A landscape with many peaks, sampled at points; each row gives a point and its height.
From any point a climber steps to the highest of the 2 points nearest to it. It stops when none of these is higher. Distance is the straight distance between rows; heights are no part of it.
J_898 (h 394): [143 120 115 161 140  84 161 126 132 121 136 144 130 108 141 159 148 107
  88 101 123 117 166]
J_315 (h 141): [117 175 118 150 157 111  95 134 103  95  40 112 125 142  84 127 143 132
 154 179 183 143 117]
J_253 (h 151): [132 125 139 157 139  84 147  82  87 148 129 170 123  74  72 170 151 127
 106 139 128 137 112]
J_631 (h 354): [140 112 124 137 126 101 139 147 101  96 107 152 105  98  92 152 139 113
 119  90 139 122 136]
J_852 (h 411): [121 195 154 139 161 162 129 163 117 107 125 124  83 210 167 159 160 119
 170  93 128  89  68]
J_636 (h 609): [116 101 122  81  67 141 157 141 168 168 172 123 140 100 131  99 119 140
 115  93  75  90 129]
J_666 (h 623): [110 191 170 138 172 153 116 138 134 127 120 126  74 188 116 159 149 161
 165 117 148 125  62]
J_896 (h 98): [159  36 149 171 162 121 100 115 150 123 146  91 139  75 171 149 116 119
 138 166  93 163 150]
J_23 (h 48): [127 198 110 123 181 130  88 103 104 103 100  95  89 187  80 161 156 124
 168 167 138 161  47]
J_844 (h 132): [143 132 121 132 149 111 104 127 134 135 100 113 132  85  55 140 125 166
 150 181 160 158 104]
J_513 (h 415): [144 133 112  76 135 132  93 145 151 111 107  86 129 119 117 136 116 111
 151 130 153  99 118]
J_981 (h 236): [143 108  54 155  80 191 166 145 124 142 151 120 154 107 170  42 121 164
  80 118 127 121 169]
J_548 (h 81): [118  78 157 100 142 119 119 104 142 155 159 157 127 139 182 156 105  81
 126 161  55 112 112]
J_304 (h 256): [143 125 109  94 131  66 138 108 175 144 108  92 160 117  94  84 131  98
 110 157 126 126 137]
J_107 (h 206): [115 117  86 121  45 169 157 154 110 144 125 123 166 109 136  43 113 150
 105 121 125 113 150]
J_651 (h 142): [155 105 143 149 152 100 137  68  86 161 155 164 128  79  90 192 119 132
 119 159  95 162  94]
J_328 (h 352): [100  95  84 192  76 137 131 131 138  91 149  91 160  55 149  88 157 161
 128  84  99 150 186]
J_215 (h 10): [148 121 123 128 140 195 151 146 138  96 140 176 101 192 168 117  75  95
 112  82 146 128 137]
J_775 (h 355): [139 135 103 182 148  99 164 123 154 132 161 168 144 128 192 170 161 110
  66 104 100  96 182]
J_616 (h 341): [158 127 130 118 175 119 102 100 111 145 130 116 120 119 121 188 123 129
 162 171 118 128  88]
J_62 (h 524): [112  85 117 109  78 114 145 113 171 143 146  97 145  70 102  86 127 120
 106 111  84 132 141]
J_760 (h 43): [128 145 138 105 111 191 111 178 156 108 123 151 112 159 145 105 109 153
 124  70 182  98 130]
J_871 (h 229): [118 141 101 104  70 164 122 171 109 119  93 124 156 130 120  68 111 134
 127 130 164 111 141]
J_702 (h 253): [112 140 163  94 111 117 117 101  53 126 126 192  82 134  75 162 143 125
 132  94 119 130  87]
J_350 (h 281): [149 147  82 101 103 162 123 129 120 117  90 104 172 152 146  55  98  99
 110 157 168 120 130]
J_422 (h 69): [147  87 129  81 120 115 152 126 126 146 157 141 112 166 168 149  89  86
 118 125  49 133 130]
J_345 (h 404): [124  89 143 193 125 124 110 102  94 120 137 106 154  43 135 146 153 145
 116 138 136 154 163]
J_614 (h 310): [151 103 140 128 158 109 113  99 101 128 116 111 138 124 163 162 118  92
 140 160 113 132 129]
J_607 (h 25): [137 112 133 129 139 196 133 152 190 115 165 169 114 157 160 108  87 120
 106  81 154 114 156]
J_301 (h 31): [167  95  89  97 114 195 152 145 112 118 147 160 109 172 178 114  69  94
 107  99 102 124 130]
J_151 (h 377): [ 95 101 132 191  90 144 122 132  98 113 153 104 163  59 158 114 156 168
 121 114 124 145 188]
J_411 (h 282): [138 128 111  96 134  62 141 111 153 167 127  98 147  86  86 130 154 133
 130 149 115  95 113]
J_33 (h 152): [117 188 121 111 150 137 140 117 114  79 124 125  82 233 103 112 134  57
 139 111 117 155  92]
J_52 (h 272): [140 150 132 145 168  95 140  82  91 110 102 113 134 170 156 145 127  61
 129 151 123 148 120]
J_980 (h 474): [118  78 126 138  73 120 126 103 145 133 129  67 172  69 136  69 134 125
 118 135  99 152 151]
J_10 (h 552): [137  80 150 153 110  87 190 118 172 163 156 122 147 135 163  88 113 129
  71 137  85 179 185]
J_677 (h 228): [116 110 163 118  99 137 118 127  64 144 140 167  95  80  69 163 128 174
 147 115 118 148  92]
J_685 (h 221): [116 156 127 120 113  79 166  87 164 159 115 131 174 149 121  68 134  96
  86 155 133 123 143]
J_405 (h 108): [108 170 140  80 133 130 111 107 124  98 109 146  93 191  81 118 127  88
 142 110 141 136  94]
J_402 (h 350): [140 135  99  88 111 137  89 134  98  83  77  96 145 134 124 115 103  85
 137 143 156 134 128]
J_518 (h 585): [116 117 178  81 152 155  93 148 170 151 143 120  82 155 109 146  93 188
 167 131 136 143 103]
J_323 (h 301): [137 116  83 136 112  65 136 118 145 143 129  83 162  47 107 128 179 137
 108 136 105 101 147]
J_394 (h 330): [ 97 158 169 150 140 128 122 118 134 121 123 182 108 120  88 143 157 149
 118  92 183 111 128]
J_314 (h 312): [129 164 102 167 138 137 170 116 155 135 161 172 151 155 184 130 145 109
  79 101 134  81 162]
J_263 (h 90): [147  55 135 146 136 126 122 115 160 135 153 129 146 104 199 145 118  83
  99 149  74 123 152]
J_262 (h 372): [146 117 131  93 157 138  76 130 153 141 131  94 126  91 135 174 130 132
 162 152 129  81 103]
J_721 (h 388): [ 90 153 159 179 153 117 130 128 135 110 110 153 134 129 109 112 139 137
 112 130 193 152 176]
J_435 (h 412): [122 164 153 107 146 116 125 125 129 156 131 171  81 168  42 142 125 186
 168 148 133 177  62]
J_105 (h 216): [143 174  98 133 149 119 165 104  96  87 108 129 117 200 147 137 126  42
 112 111 113 136 107]
J_223 (h 248): [151 139 139 144 194 122 132 140 118 103 122 136  78 168 119 189 121 123
 165 117 140 150 103]
J_344 (h 421): [112  73 147 117  70 129 120 121  92 142 124  62 154  79 137  88 115 144
 155 153  88 163 129]
J_35 (h 288): [ 98 163 185 110 110 135 112 117  92 132 115 196  91 136  88 143 156 144
 133  75 158 105  88]
J_212 (h 110): [ 95 189 140 143 147 143  94 132 122  97  60  97 130 161 128 122 133 130
 140 156 200 129 117]
J_848 (h 186): [ 92 161 153 114 112 106 122 121 114 145  87 119 156 143 105  83 129 130
 138 170 159 137 132]
J_49 (h 107): [176  57 140 162 178 119 121 140 114 123 131  98 114 100 140 172  93 141
 158 161 108 198 139]
J_512 (h 70): [107 169 138 116 125 177 104 135 139  88  90 139 122 164 132 114 112 106
 119 104 193 115 122]
J_909 (h 490): [130 127 138  65 133 131 101 161 151 122 114 100 100 159 103 127  99 149
 167 134 145 137 114]
J_927 (h 451): [128 112 134 166 144 132 114 137 145  95 123 111 149 101 145 122 121 118
 108 126 175 148 188]
J_643 (h 168): [114 129 134 135 106  65 156  84  88 137  97 152 142 104  96 128 145  92
  87 144 113 139 136]
J_308 (h 52): [158 109 115  91 125 148 149 153 116 122 148 166 100 177 180 161 100  88
 132  89  76  93 117]
J_148 (h 191): [121 101 109 124  98 152 145 161 195 114 156 138 129 111 101  72 109 136
  99  79 137 134 171]
J_155 (h 332): [112 105  72 189  88  84 149 148 138 100 131 101 146  49 109 104 182 160
 116  99  91 144 185]
J_53 (h 450): [125 118 138 161 130  97 186 139 137 141 139 148 136 149 153 119 116 123
  99 111 123 144 174]
J_877 (h 78): [102 179 136  67 146 130  76 102 132 112  99 107  91 184  75 129 138 119
 162 152 146 146  75]
J_858 (h 521): [110 196 156 122 155 131 121 136 120 137 125 140  61 214  64 138 152 180
 171 135 125 174  41]
J_124 (h 423): [128 146 142  64 137  90 137 107 144 158 149 144 102 149  85 146 136 119
 148 118 103  98  83]
J_111 (h 211): [145  97  70 130  91 180 173 160 172 133 163 145 123 126 131  51 100 153
  78  88 127 129 162]
J_655 (h 429): [119  92 157 116  97 154  93 128  92 150 128  80 166  94 178 127 116 142
 160 165 108 121 127]
J_831 (h 378): [135 134 143  82 142  85 130 106 128 152 140 174  84 134  35 145 135 142
 147 125 110 144  79]
J_264 (h 495): [132 103 126 170 156 168  92 154 165 100 155 117 144 101 182 147 126 132
 120 120 159 117 190]
J_560 (h 302): [154 148 136 131 167 125 139 156 110 107 127 151  83 177 158 189 148 109
 168  79 118  95  93]
J_204 (h 366): [109 152 114 120  91 156 124 163 134 151 169 135 161 108 162 119 158 169
 126  96 140  46 154]
J_612 (h 512): [120 127 136  69 105 124 138 124 164 172 157 129 141 135 133 113 116 118
 127 119 106  78 117]
J_266 (h 418): [112 119 143  97  91 179 106 163 135 155 157 133 143 111 182 141 129 146
 147 109 116  48 122]
J_135 (h 235): [ 98 166 145 126 105 125 150 124  98 157 113 121 163 156 161 101 127 129
 133 145 148 105 133]
J_372 (h 499): [111 140 169  82 171 166  80 137 183 147 140 114  91 183 146 156 109 155
 181 151 120 110  82]
J_329 (h 118): [164  97 121 145 162  96 129 156 120 130 112  91 121 102 110 145 113 159
 160 158 137 169 138]
J_413 (h 150): [101 147 159 104 128 120 102 100  94 141 106 137 118 118  73 133 123 148
 145 169 148 148 101]
J_362 (h 268): [144 130  82 161 114 169 152 143 135 132 158 150 158 132 190 100 124 136
  82 108 139  98 181]
J_316 (h 315): [124 129  86 164 128  91 114 134 141 120 147  99 151  38  90 131 191 173
 127 119 130 105 165]
J_176 (h 189): [125 121 124 136  77  76 157  83 130 149 112 129 172  96 121  86 152  99
  55 149 108 139 158]
J_34 (h 489): [132  87 129 144  96 146 136 159  95 146 141 112 164 112 215 130 121 133
 137 138  97 105 152]
J_337 (h 543): [129  77 124 178 131 161 102 168 125 120 153 117 162  90 228 146 135 131
 136 143 108 103 172]
J_508 (h 296): [115 176 102 133 102 111 153 147 116 163 128 116 182 137 172 103 156 147
 120 135 151  69 150]
J_327 (h 209): [169 148 125 166 198 122 130 108 114 107 129 158  91 155  73 197 109 137
 156 150 138 208  79]
J_40 (h 180): [146 157 132 186 186 124 116 128 110  95  80 144 104 141  68 169 113 160
 147 169 177 207  96]

Where does a climber stop that starts at each point below?
J_301 | J_636
J_323 | J_337
J_651 | J_518
J_362 | J_10
J_877 | J_518
J_40 | J_666
J_135 | J_636
J_677 | J_337
J_253 | J_337

Call two points neighbours if one is among the 2 nearest of the other. Go from one point of each pair to the other, from neighbour to neighbour, staying as high as possible. Name the lowest point that can't be avoided.
J_518 / J_10 | J_107
J_666 / J_636 | J_831
J_636 / J_337 | J_344
